Points, in no order, along strands that fork and pass close to each other.
In the rows, zero is written as 128.
Two points are linked if the straight distance between their rows is under 160. Some points are linked to none.
k_762: [117 111 104 141 150 191 106 159  72 104 120 175 150 152 148 112 136  75
  54 112 106  96 141 110 105 115 155 127 132 115 146 104  98 103 130  78
  99 137  83 151 146 154 153 136]
k_802: [117 111 133 134 137 113 121  76 144 102  78  95 103 109  54 130 156 161
 166  90  98 112 135 107  88 110 138 134 123 107  88 137 120 193 147 134
 134  64 146 100 105  99 136 103]
k_104: [122  98 110  96 161 145 101  99 152  96 117 172  96 119  84 143 188  84
 133  78 133  96 117 103  47 128 117 133 140  76  98 148  79 138 111 114
 143  76 107  96 169 132 120 128]
k_58: [129 174 205 128 173  95 154 171 124 149 141 147 102 146 174 148 147 129
 147 132  71 172 144 117 189 154 119 155 167 116 128 142 141 172 150 187
 151 108 158 104 108  79 149  82]
k_179: [171 148  66  83 150 144 127 120  95 101 120 158 101 136  76  98  90 161
 139 149 137  68 137 120 111 113 169 127  56 144  54 113  92 158 135 135
 120  71 114 119 146 111 158 108]
k_319: [127 119 189 115 135 122 120 154 202 176 192 173  99  93 170 134 156 142
 155 170 134 109 134 155 185 140 105 107 108 109 159 138 142 114 190 183
 193 129 164 191 113  95 123  94]
k_144: [116 144  91 142 144 208  73 123  58 142 131 110 172 131 130 112 126  67
 109 110 136 120 129 126  97 118 111 130 161 120 173 123 158 150 157 124
 141 171 112 102 137 178  93 147]
k_485: [ 93 176  61 136 157 184  75  97  61 113 117 120 116 136  79 136 106  82
 121 122 156  91  98  91  70  85 167 118  70 126 132 123 137 178 123 134
 125 154  98 103 124 160 108 168]
k_398: [ 98 104 179 133 154 117 120 176 163 169 164 166 111  88 188 139 159  88
 185 157  83 150 136 150 194 124 123 118 150 103 142 117 125 118 196 148
 183 142 157 152 108  88 126  69]
k_42: [133 156  74  57  69  82 111 102 136  79 150 115 124 123 136 146 108 166
 194 144 143 123  98 139 143 113 122  95  84 120  51 127  81  95 128 110
 172 115 103 113 109 147  79  87]
k_316: [146 133  67  76 183 118 103 102 114 104 113 188  72 117  70 122 127 124
 132 128 156  41 107 129  76 114 151 106  96 119  91 136  92 164 101 112
 132  78 125 130 163 135 152 110]
k_925: [137  52 132  99  95  90 125  89 155  84  78 116 115  98  99 162 147  89
 146 109 122 104 146 131  94 105  94 175  92  97 118 160  84 115 105  96
 154  69 105 134 167 171 118 152]
k_643: [159 101  92 136 133 137 162 106 165 123  95 166 146 124 124  81 130 132
 105 158 102  66 147 135 123  98 118 160 132 172 113 151 143 149 136 117
  38  96 144 116 154 122 161 139]
k_939: [152 102 163 164 158 144 115 192 105 146 138 110 138  85 157 126 135  68
 132 116  85 192 154 132 164 134 143 173 145 143 156  98 169 101 128 143
 177  99 125 107  98 113 150  92]
k_968: [145 139  80 113  21  72 155 138 131  97 140 112 142 110 156 128 121 132
 143 143 138 121 109 133 187  80 114 112  89 172  57 135  65  53 112 128
  83  95 106 154 126 118 114 103]
k_852: [112 178 221 131 181 131 161 190 129 168 129 177  59 155 153 107 132 117
 109 153 102 149 138 125 180 144  92 137 147 119 154 121 154 166 134 183
 158 113 148 112 110  95 135 112]
k_944: [115  79 130 190 174  90 131 180 107 128 104  65 125  83 135 109 114  95
 173 112  90 212 118 139 107 128 105 122 119 164 144 102 139  91 103 132
 173 115 123  72  95 170 118 128]
k_800: [115 128  72 122 182 123  82 115 118 103 142 199 126 117  86 127 123 130
 124 148 124  57 126 137  85 107 129 140  91 115 102 153 108 152 105 107
  96 106 122 112 188 132 144 145]
k_523: [111 104 130 180 143 147 145 124 164 138  95 180 136 125 142  72 148 115
  84 147  94  63 118 139 127  86 117 150 125 170 161 177 166 145 118  86
  39 134 146 109 144 148 119 146]
k_603: [ 86 129 147 129 164 196  92 167 136 175 154 160 115 105 143  79 117 126
 108 151 123 140 117 171 171 108 124 135 143 147 165  87 165 117 150 125
 155 161 135 131 127 106 113 135]
k_725: [124 142 111  46 131 122  93  82  98 109 149 114 110 154  86 120 147 161
 195  91 151 132  95 122 119 140 148  99 121 117  58  96 156 164 130 149
 206  95 107  65 100 127 127  84]
k_674: [193 148  96  80 116 157 159 123 127 127 153 109 138 103  77 104  88 152
 152 132 116 141 122  83 161 106 153 130  94 191  89 101 111 127 111 153
  96  70 138 138  88  72 142  91]
k_557: [126 135 104 154 126 203 142 136  88 146  98 105 138 129 106 111  99 105
 101 129 146 131 128 106 102 104 166 147 125 156 178  66 142 123 129  94
 135 141 114 139 113 111 153 132]
k_27: [116 123 151 125 131 183 143 177  81 150 143 151 125 151 114 130 147  65
  62 104 125 175 132  70 153  84 172 142 113 163 159 107 148  94  90 124
 117 154  91 134 109 101 158 163]
k_7: [133  84 109 132 120  95 142 126 104 108  69  91 155  80 138 129 139 120
 178 104  83 116 160 124 104 121  95 131 119 118 105 111 108  92 144  77
 146  90 124 111 139 148 134 117]
k_709: [136 163  72  83  88  87 132 101  92  95  74 148 117 179 109 158  77 143
 154 175 151  88 140  94 117 151 141 132  72 117  78 112  65 120 142 113
 164 110 103 162 136 155 129 103]
k_28: [191 125  99 112  97 104 167  41 157 100 139  73  71 113 111 198  87 151
 128 172 204 102 137 115 124 122 144 135  76 141 100 141 139 149 117 143
 114  91 117 177 144 127 115 105]
k_59: [149 138 100  93 121 113 100  86 124 146 170 105 165 144 101 139 122 144
 162  73 167 152 141 141  84 186 131 130 168  94  74 175 157 146 153 143
 158 146 155  91 172 127 125 127]
k_765: [111  96 209 135  74 133 113  93 133 151  96 135 119 160 134 142 186 123
  96  97 126  99 151 161 133 161  87 139 148  80 177 165 152 132 167 128
 145 100 144 164 144 140 129 133]
k_35: [108 111 177 215 186 115 102 181 139 150 106  87 112  94 149  85  94  85
 134 123  85 228  93 132 130 113 119 124 139 137 178 114 140 129  81 136
 165 119 156  75 101 163  95 117]
k_133: [161 171 115 113  77 100 172 121 108  94 119 107 127 165 113 149  95 154
 135 145 174 122 124 112 128 176 142  89 144 131 108  89  54 116 173 110
 165 140  96 176  94 119 137  85]
k_36: [ 81 111 159 154 130 136 103 116 103 114  94  97 150 169 120 137 165 103
 117  78 119 171 133 106  86 147 133  94 166  90 162 116 124 152 137 113
 133 170 101  95 116 159 118 170]
k_941: [174 145 102 121 130 174 136 121 145 116 119 110 131 108  65 124 122 169
 140 144 128 123 130 101 132 103 147 168  95 158  99 102 161 148  92 190
 109  70 157 150  85  97 155 133]
k_847: [107 101 129 129 160 161 105 132 105  93 115 197 132 155 194 148 157  82
  45 113  93  72 113 107  97 137 121 123 127 103 154 149 103 116 147  72
  71 138 128 143 152 166 136 142]
k_891: [ 70 161 214 120 189 136 158 204 159 170 145 172  71 176 143 111 115 127
  87 138 106 149 108 128 180 124 126 119 139 124 148  90 128 167 144 204
 147 151 121 131 101 115 120 148]
k_275: [ 80  88 186 199 166  85 125 174 170 157 114 118 111 119 166  80 114 123
 140 140  95 210 104 143 132 130 119 115 170 124 185 110 108 127  84 133
 150 130 166  93 126 155  96 102]
k_434: [106  98 179 152 143 105 164 175 151 169 115 138  99  84 185 134 125  88
 171 179 104 166 149 148 181 137  79 155 143 138 191 121 142  83  97 120
 148 132 144 139 113 136 126 106]
k_855: [143 148  95 110  98 104 158  71 152 112 135 110  64 125  85 172  86 170
 136 165 200  98 131 127  87 147 145 134  89 128 104 129 118 147 116 129
 146 137 109 156 146 147 120 147]
k_626: [123 119 125 142 118 160  92 151 111 105  92  92 118 119  83  97 119 120
 121 133  96 164 125 118 100 118 154 121  81 155 145  94 102 149 118 141
 134  92 110  80  71 154 115 165]
k_733: [167 130  90 107  93 137 163 131  99 116 147 145 142 121  79  78  86 134
 141 133 104  99 143 120 157 114 161 123  81 193  67 116  80 132 130 128
  74  74 114 123 133  89 151 102]
k_549: [161 145 117 134 115 104 168  75 199 145 112 108 128 120 100 132 145 168
 103 104 173 162 129 127  67 131 118 133 153 124 130 160 163 136  97  98
 144 144 191 133 133  90 110 145]
k_786: [165 141 127 102  97 114 166  76 176 148 141 101 162  93 158 177 119 183
 175 126 115 123 137 107 164 142  99 115 136 126 136 155 139 138 150 142
  88 114 154 188 106 110 136  89]
k_62: [114 142  88 171 134 131 121 133 109 105 109 176 150 143 120 134 147 109
  67 118 122  58 134  97  90  88 166 109  61 118 138 132  99 182 122  86
  50 171 124 130 164 117 148 142]
k_556: [119 161 174 134 151  82 109 152 102 133 148 123 141 124 167 153 119 118
 191 141  77 175 118 144 185 163 138 131 179 123 125 143 129 176 171 161
 137 129 138  85  95  94 137  64]
k_915: [ 84  98 164 153 125 113 114 165 234 163 155 129  95 103 159  90 138 154
 126 161 125 117  99 186 153 106 111 125 150 150 144 102 115  90 158 123
 136 158 144 171 123 120  94 111]
k_18: [ 99  98 146 146 128  81 118  99 142 101 106  98 136  87 100 140 149 143
 193  97  68 165 142 101 118 124 141 142 141 125 100 157 119 181 154 130
 121  83 146  88 116 102 131 105]
k_423: [132 153  68 132 118 108 144 137 139 123 114 122 127  98 114 122  83 156
 135 157 134  84 134 155  75 126 119 124 128 156 120 106  90 126 141  92
 114 122 119 133 146 141 131 132]
k_839: [ 94 101 181 175 172 120 105 204 150 150 171 122 103  98 173 103 130  80
 193 156  91 174 113 173 177 114 121 125 165 102 130  73  89 101 164 152
 155 144 136 123 107 124 115  62]
k_113: [139 155  91  42 102  97 107  76 125  85 132 121 129 148 103 126 119 172
 188 117 171 112 106 126 108 145 123 107 114 111  46 122 115 132 120 121
 197 107 110  99 138 152 114 103]
k_513: [114 130 152 141 148 139 100 142 113 183 148 132 144 151 142 118 155 144
 108  92 112 152 149 144 145 169 159 112 183 120 153 164 219 153 158 167
 151 108 189 107 138  86 151 117]
k_530: [ 92 157  72 156 121 181 102 132  62 120  92 103 131 124  93 111  96  92
  98 130 140 111 111 102  82  83 181 115  69 150 163 111 113 147 120  99
 116 165 103 110 110 148 127 166]
k_552: [142 172 163 130 168  76 119 165 126 156 190 128 144 125 183 163 105 109
 170 139  77 143  98 150 156 164 148 107 171 127 114 106 124 188 159 201
 162 154  87 107  75 114 125  76]
k_953: [ 80 137 174 125 141 149 142 171 127 141 119 148 118 157 126 114 145 101
  55 123 121 176 119  87 164  85 149 119 128 160 156 113 133 141  90 143
  92 163 105 127 105  99 141 179]
k_139: [187 142 103 113 134 100 170  72 173 125 131  88 108 121 102 149 122 184
 146  94 195 171 132 112  74 167 145 126 139 105  98 143 161 134 119 121
 156 128 170 140 149 101 132 123]
k_746: [189 125 119  89 148 129 142  88 167 137 154  88 131 138 114 130 113 162
 158  72 207 128 135 136  55 177 141 129 140  75  89 175 139 137 117 111
 135 125 170 141 189 131 122 159]
k_689: [103 116 134 149 131 144 111 164 114 124 147 210 137 135 154  80 136 144
  95 152 137  59 148 215 178 133 105 133 130 125 132 148 114 114 131 102
  86 132 123 146 181 149 120 138]
k_579: [115 127 163 180 149 144 119 102 145 158 106 109 152 118  74 148 145 142
 128 113  91 163 129  98 105 128 125 168 149 124 130 142 201 162 118 158
 129  99 179 110 102  88 130 126]
k_78: [136 153  67 138 154 197  63  98  60 116 137 117 138 121  90 128 124  58
 122 101 134 107 120  84  40  98 124 143 111 113 149 113 130 160 142 131
 148 132 117  92 134 178  89 157]
k_484: [157  99 112  97 138 140 138 149 112 113 112 148 161 136 147 104 147 137
 155 153 122 145 156 143 182 125  96 147 145 145 109 140 120  82  93 116
  99 109 147 102 156 109 131 135]
k_479: [107  80 117 175 119  81 126 148  98 128  93  60 145  63 131 128 138 102
 190 101  84 173 140 128  98 138 109 119 126 138 135 107 138  99 142 114
 170 113 130  85 107 150 133 115]
k_707: [ 66  86 145 152 104 127 135 125 115  97  97 120 140 140 156 146 145 102
  79 123 136 121 141 107 135 100 151 121  83 117 179 174 102 150  90 106
  65 195  82 154 146 182 130 180]
k_361: [152 170 126  88 125 102 134  94 115 120 173 105 158 129 141 170  92 177
 194 154  97 122  92 122 141 188 119 117 121 117  86 103 113 140 146 172
 128 164  91 141  91 152 131 124]
k_94: [ 90 122 195 166 156 140  95 143 122 124 109 113 135 151 122 119 144 117
 132 117  99 173 118 134 126 153 111 133 167 123 175 118 143 168 131 145
 140 132 131  82 116 137 121 154]
k_679: [150 158  86 120 105 133 159 130 109 134 154 159 136 189 108 128 110 156
  96 137 204 124 151 102 123 138 178 113  92 140 106 119 143 122  76 115
  91 178 130 135 171  96 161 157]
k_995: [124 137 137 123 149 169 120 149 132 149 175 183 118 120 156  76 112 186
 102 146 175  60 123 208 149 163 107 109 133 138 151 174 158 107 129 121
 109 139 136 136 180 150 120 164]
k_886: [ 82 151 168 187 141 214 105 150 125 117 110 115 141 114 141 108 142 114
  62 123 120  94  69 107 147  76 170 150 103 148 166 171 148 167 100 155
  60 151 138 161  77 137 102 143]
k_87: [150 113 116 101 155 144  81 117  66 137 141 117 175 179 114 161 157 109
 188 110 115 176 141 107 146 162 139 145 158  96 105 139 185 144 126 182
 153 128 154  65 136 103 131 132]
k_659: [104 135 193 143 152 115 105 134 132 169 153 164 101 127 150 101 163 152
 148 113 130 148 133 173 174 180 118  99 174 116 161 180 190 144 168 160
 177 112 176 106 142  77 147  99]
k_76: [138  88  87 114  91 117 142 103 136  85  84 189 137 162 118 120 164 115
 103 144 126 100 178 101 124 104 148 137  77 131 102 150 108 123  95 117
  74 131 105 117 148 130 157 155]
k_795: [132  71  89  88 101  90 133  89 112 105  84 109 120  75 121 161 138 108
 184 108 117 100 139 115 113 102  89 166  85  93  97 130  96  78 118  87
 169  69 131 143 165 160 112 122]
k_103: [142 153  70  90  54  77 126 106 129  87 151  92 106 127 145 154 130 155
 158 157 149 111  91 149 157  64 124  99  57 143  38 145  91  76 106 133
 129  78 107 139 117 142  88  86]
k_354: [134 121 133  98 141 120 126  76 160 102 111 131 102 106  54 131 169 133
 150  70 137  96 119 115  60 127 120 138 145  75  82 152  94 172 130 117
 161  93 127 102 156 110 126 113]
k_195: [135 169 117 163 140 125 195 113 108 154 122  92 100 154  88 171  84 181
 141 146 153 117 116 107  92 150 127 123 145 124 133  72 153 129 151 140
 127 160 122 161  99 124 147 134]
k_219: [121 153 108 168 117 154 154 126 111 151  91  95 125 130  92 162 110 121
 137 141 136 142 132 104  91 131 153 115 151 144 181  51 145 139 164 106
 163 155 127 141  98  93 143 116]
k_693: [ 56 162 170 113 102 139 112 110 123 125 140 120 129 163 125 153 139 123
  82 122 159 138  95 135 133 124 101 116 143  97 168 198 120 150 101 151
  95 184 116 127 131 149  83 208]
k_482: [156 105 113 103 169 147 187  81 144 153 134 109  97 165  84 135 117 185
 163 115 160  78 139  96 121 138 115 139 131  81  74 136 176 140  98 173
  69 107 156 170 149 141 147 163]
k_959: [149 148  93 166 102 128 164 123 106 120 135 180 165 154 111 116 146 122
  74 104 176  87 170 122 128 112 155 117  59 122 135 118 119 158 101  85
  72 191 115 132 176  99 150 138]
k_623: [125  97 106 126 124 194 151 158  86 164 124 141 153 135 114 113 129  88
  87 120 136 145 139  97 132 102 170 141 115 164 182  94 159  88  90  94
 102 147 114 145 134 103 173 148]
k_502: [130 161 137 103 147 141 124 124 110 125 160 128 148 133 117 141  95 182
 152 167 102 118 120 152 148 184 106 145 144 148 106 114 137 145 141 157
 107 139 107 121 130 140 140 157]
k_779: [168 144 150 133 139 115 188  94 187 172 128 112 135  97 129 160 114 183
 160 136 105 131 125  67 146 137  90 132 144 148 107 120 177 144 136 180
  85 126 157 181  91 106 155  97]
k_587: [ 95 138 129 154 159 220  69 146  81 165 144 131 147 106 137  94 115  87
 112 142 135 130 110 162 158 109 119 140 151 139 189 111 173 136 138 123
 139 168 119 112 125 163  97 151]
k_413: [174 190 131 110 154  74 119 109  99 151 199 113 162 102 170 173 121 128
 199 122  86 137  80 113 118 167 156  84 146 115 100 117 135 170 154 172
 151 172  87 125  57 127 151 108]
k_814: [150 153 133 162 172 157 167 104 147 182 106 125 108 150 115 128  91 168
  95 110 172  48 118 132  83 146 118 150 154 132 178 119 153 145 167  97
 103 134 155 182 163 151 142 127]
k_710: [114 149  77 130 124 126 107 144 120 118 114 111 127 107  91  92  96 144
 136 156 106 118 116 147  80 118 134 101 108 169 106 100 100 138 133 107
 130 127 102  84 123 135 110 149]
k_505: [117  80 178 192 169 131 110 201 139 157 159 110 114  74 152 102 132  67
 155 131  87 200 126 156 160 103 142 151 142 139 153  77 125  93 143 143
 181 127 127 131  99 126 137  76]
k_521: [104 151 168 139 180 175 102 164 141 169 178 164  94 103 146  62 122 166
 121 152 158 112  93 197 160 151  89 113 149 150 161 138 179 110 133 133
 153 136 164 118 147 127 101 137]
k_761: [132 135 132 107  68 122 149 135 151 105 127 119 113 165 108 120 108 126
  98 139 152 141 135 140 145 150 145 103 163 139 120  65  55  98 145  88
 160 155  97 177 108 101 151  88]
k_80: [152  85 161 111  48  95 141 108 149 105  86  83 144 127 169 159 157 128
 118 122 103 151 175 126 178 132 120 139 153 120 140 121 108 102 149 105
 128 117 120 170 113 119 149  99]
k_535: [149  73 159 103  59 128 147 122 158 117 107 119 122 126 164 127 140 101
  95 159 124 130 162 158 200 115 117 151 129 141 139 113 113  78 128 110
 108 110 106 183 126 130 149 119]
k_216: [ 73  79 204 175 169 111 112 181 213 171 119 150  80 114 170  70 135 121
 134 142 108 161 105 142 166 116 109 128 154 133 172 114 120 126 123 128
 162 138 170 120 123 126  91  94]
k_168: [102  88 117 118 181 166  87 112 125  73 141 181 103 113 136 159 164  65
 111 105 106 102  97  84  49 111 114 150 109 110 109 144  99 127 119 110
  96  92 112  83 168 156  81 143]
k_584: [112 158  82 103 106 103 112 121  73 100  70 158 120 192  87 137 101 111
 124 160 148  90 145  93  76 147 147 111  87 110  98 101  71 113 143 106
 176 145  94 131 134 150 130 138]
k_578: [113  45 125 120 131 107 123 110 143  72 101 107 129 131 112 153 150  80
 123  96 125 138 141 121  72 132  96 147  75  99 135 173  96  98 101  90
 161 118  75 100 156 196 100 179]
k_126: [177 183  93  88  57 101 153  80 107  88 132 106 137 180 133 168  72 166
 119 173 165 114 129  89 152 145 144 125  84 126  80 122  76 118 152 118
 141 103  92 185 116 137 115  84]
k_150: [128 119 108 122 105 102  96 140 118 147 140 111 177 123 162 107 148 140
 133  92 138 161 153 174 148 150 133 108 204 104 116 141 147  92 158 103
 162 135 164 115 151 100 145 103]
k_189: [108  97 114 193 145 152 133 145 120 108 114 173 157 100 155 102 152  93
  79 124  98  75 132 119 118  73 151 143  83 159 152 154 142 163 115  85
  35 148 122 103 145 137 129 148]
k_448: [147 113 108  91 114 115 178 171 129 148 151 154 149 104 171 109 114 114
 164 147 116 151 134 144 218 104 100 140 155 172 113 120 113  67 100 142
  97 114 154 138 147  93 131 110]
k_201: [133  87 107  91 122 111 130 115 124  74  92 159 138 131 124 116 157 128
 149 164 114 113 172 125 133 106 101 148 107 142  92 156 101 109  91 110
 105 120 103 100 155 136 122 161]
k_272: [117 173 179 131 150 111 166 161 152 175 175 139  75 144 110 118 105 175
  59 136 140 140 119 101 140 133 131 110 155 134 111  89 155 129 121 164
  94 176 105 165 107 132 163 178]
k_98: [ 89 109 122 115  93  56 124  91 156 105 149 105 132  68 116 184 137 133
 239  97  92 167 108 120 131 113 136 107 114  97  97 174  86 156 143 137
 155 101 123  92 101 105 100  88]
k_804: [138 134 118 132 111 114  87 117 104 132 130 120 169 148 143 114 154 132
 111  78 138 135 156 172  93 164 117 115 200  85 115 174 129 110 158 103
 143 132 153  93 178 120 111 134]
k_783: [ 72 174 189 119 160 115 147 178 145 144 142 168 103 172 128 127 127 135
  55 138 120 163 114 110 166 118 121 122 145 151 135 135 132 156  97 172
 106 180 112 113 117 112 124 188]
k_69: [160 169 103 130 106  90 129 149 146 139 189  97 172  80 198 163 144 148
 189 118 124 139  85 173 180  99 103  88 164 115 119 143 107  66 127 152
 135 127 123 171 108 127 109  82]
k_612: [139 143 115 116 107 101 115 146 125 164 179  99 177  93 181 141 126 153
 168 107 123 159 127 168 161 145 132  88 184 121 115 137 146  99 161 134
 157 137 157 133 132 101 123  69]
k_463: [123  89 102  62 102 107 116 125  96 120 112 126 145 151 117 134 145 101
 181 150 141 168 132  89  90 122 125 126  97 143 117 100 151  82 100 105
 198 145 110  78 118 141 141 145]
k_8: [114 159 102 120 119 158 153  97 142 130 132 137 127 146 154 130 134 153
  47 110 199  94 115 132 105 117 139 110 129 121 162 186 142 133 111  97
  82 190 153 161 153 120 110 171]
k_464: [223 142 113 100  94 111 185  48 187 108 136  82 111 103 156 179  95 168
 145 141 183 134 142  97 144 121 121 120 104 139 119 145 120 132 134 143
  75 101 137 199  99 129 130  99]
k_932: [124 104 133 118 181 163 102 124  96  75 123 164 133 131 182 162 162  74
  73 105  87 112 125  88  58 148 106 134 126 110 136 153 109 105 142  92
  84 123 114 101 153 160  90 146]
k_327: [161 147 135 129 161 135  85 143  85 153 156 123 172 145 136 133 140 119
 154 109 117 181 142 143 156 161 134 152 175 119 124 151 198 155 131 177
 156 100 185  66 126  89 131 117]
k_780: [155 129 119 124 150 210  99 143 106 121 131 129 171 167 138 117 164 121
  92 117 123 135 151 121 105 137 132 119 159 122 136 139 159 129 126 136
 112 109 156  96 125 112 110 152]
k_742: [ 83 180 149 118 134 103 113 111 133 137 139  97 123 176  96 152 108 159
  95 124 155 149  97 115 106 144 109 107 145 116 130 113 122 152 113 163
 122 203 113 122 116 156 114 206]
k_39: [162  89 119 128  69  86 157 116 144  88  55  94 140 100 153 123 138 126
 133 117 103 125 161 121 123 118 112 129 137 106 131 113  86  98 149  65
 136  93 121 153 126 145 151 105]
k_512: [177 145 141 140 159 157 157 113 169 169 123 116 136 105 106 122 102 184
 122 153 103 131 124 100 137 127 124 148 125 181 109 110 182 154 115 161
  89  96 159 158  96  93 156 119]
k_414: [108 115 202 153 113 105 109 132 189 172 170 153  90 100 164 120 157 155
 155 142 146 120 107 172 181 163  82 119 136 122 185 172 172 119 167 158
 198 110 175 148 134  93 103  90]
k_154: [113 140  88 131 115 159 122 134  55 110  82 177 152 192 119 131 112  93
  73 141 143  86 152 100  96 141 161 127 107 107 135 101  89 101 127  85
 125 160  88 165 155 161 162 139]
k_132: [106 109 128 125 108 135 120 162 179 132 157 118 120 107 133  94 114 128
 122 155 130 123 109 181 139 117 126 110 170 135 122  67  80  87 162 106
 152 160 119 175 125 121 132 109]
k_543: [107 166 145 143  85 136 116  92 138 122 142 112 111 161 128 138 124 152
  23 125 180  96 124 153 122 117 126 123 107 117 163 197 140 151 112 121
  83 170 114 152 149 143 120 188]
k_545: [152  67 128 129  73 116 163 114 152 117  97 161 139 139 182  91 156  90
  77 143 129  92 161 178 179 110 102 160 124 140 147 165 139  86 118 114
  73 101 130 141 157 158 146 151]
k_618: [142  70 103 135  68 120 150 132 111 101 115 182 155 157 159 113 163  86
  61 136 137 112 182 146 157 115 138 133  96 141 125 159 123  81  88  86
  70 141  93 134 165 146 143 151]
k_38: [127 139  89 132 165 148  93 163  72 119 144 185 175 150 128 105 108 136
 116 168 107  68 152 160 134 143 124 146 120 136  99 150 113 129 116 130
  87 115 112 114 179 142 128 143]
k_977: [135 164 130 176 164 172 176 121 110 194 123 100  95 157 105 125  92 190
  94 123 160  81 116 121 111 133 125 143 151 115 164  93 194 123 146 126
 100 151 151 173 116 138 142 142]
k_234: [113 111 110 117  65  64 112  89 167 107 130  54 117  71 112 178 142 124
 197 122 119 139 101 139 118 111 108 103 106  99  99 152  69 136 131 142
 154  92 126 124 111 139  71 106]
k_329: [ 99 154 182 136 157 127 124 125 135 140 142 122 134 143 117 124 123 165
 135 139 118 136 126 159 133 180  83 137 178 136 139 147 145 148 144 142
 128 137 136 110 132 129 112 142]
k_142: [143 139 104  86 132 109  80  99  76 112 151 107 151 175 102 155 139 126
 197  94 118 163 111  94 147 131 172 149 128 103  72 106 186 163 127 189
 185 112 138  67  96  96 150 105]
k_976: [157 128 134 111 103 111 148 178 167 141 179 125 128  86 206 128 144 139
 159 137 127 144 104 185 218  94  91 117 158 132 126 125 106  60 132 152
 128 117 161 184 125 100 116  76]
k_19: [ 93 116 162  83  88 115 119 166 119 114 117 130 137 187 129 132 141 104
  95 131 117 181 134 115 149 148 140 117 153 130 144  85  95  95 102 100
 163 180  69 131 113 146 146 159]
k_214: [162 140  97 136 122 146 170 100 174 126 103 124 128 155 144 120 140 137
  54 107 181 112 127 138  77 109 125 124 153 123 170 165 147 125 113  63
  97 139 168 143 153 116 113 156]
k_20: [148 122 122 143 107 144  84 169 125  99  97  97 129  90  84 102 128  92
 145 111 104 196 132 118 108 123 158 155  63 152 153 104 130 117  87 169
 176  98 133  78  50 144 122 160]
k_26: [164 142 109 157 119 115 174 101 158 140 114 127 105 114 131 146  66 159
 108 169 170  58 138 152 107 141 133 143 126 154 161 117 125 133 147  96
  98 132 132 201 150 153 150 116]
k_369: [133 162 141 140 125 123 185 133 122 159 165 143  90 162  86 117  98 170
  65 126 177 127 127 102 142 134 163 115 134 147 119 100 147 116 115 134
  72 190 109 172 127 101 177 160]
k_522: [ 87  71 177 149 156 133 127 125 133  93 100  99 145 145 145 137 152  94
 111  78 117 159 136 113  81 152  96 116 133 104 176 171 105 121 114 101
 128 162  99  95 135 185  94 179]
k_483: [152 131 142 165 105 128  89 175 112 121 116  98 152  76 109 126 130  76
 138 115  90 199 147 114 134 124 164 170 117 151 163 104 157 118 105 170
 196 101 138 103  67 134 149 121]

Follow the links from the first point to the second, and from the first to the third. Name the last point that the two ways share.
k_783 / k_20 / k_941 -> k_557
k_58 / k_423 / k_144 -> k_557
k_132 / k_556 / k_201 -> k_7
k_915 / k_94 / k_448 -> k_7
k_552 / k_189 / k_814 -> k_783
k_523 / k_27 / k_852 -> k_783

A fork is a point with three links. Follow the links from the first point to the second and name the forks in between, in order.
k_603 / k_58 -> k_557 k_783
k_762 / k_94 -> k_7
k_58 / k_20 -> k_783 k_557
k_485 / k_414 -> k_557
k_189 / k_925 -> k_783
k_80 / k_272 -> k_7 k_783

A fork is a point with three links, a tip a point with one. Leave the first point through the second and follow the links. Name the first fork or tip that comes.
k_941 / k_512 -> k_855
k_319 / k_414 -> k_968
k_201 / k_76 -> k_7
k_939 / k_483 -> k_557
k_847 / k_932 -> k_234
k_189 / k_62 -> k_783
k_545 / k_618 -> k_742
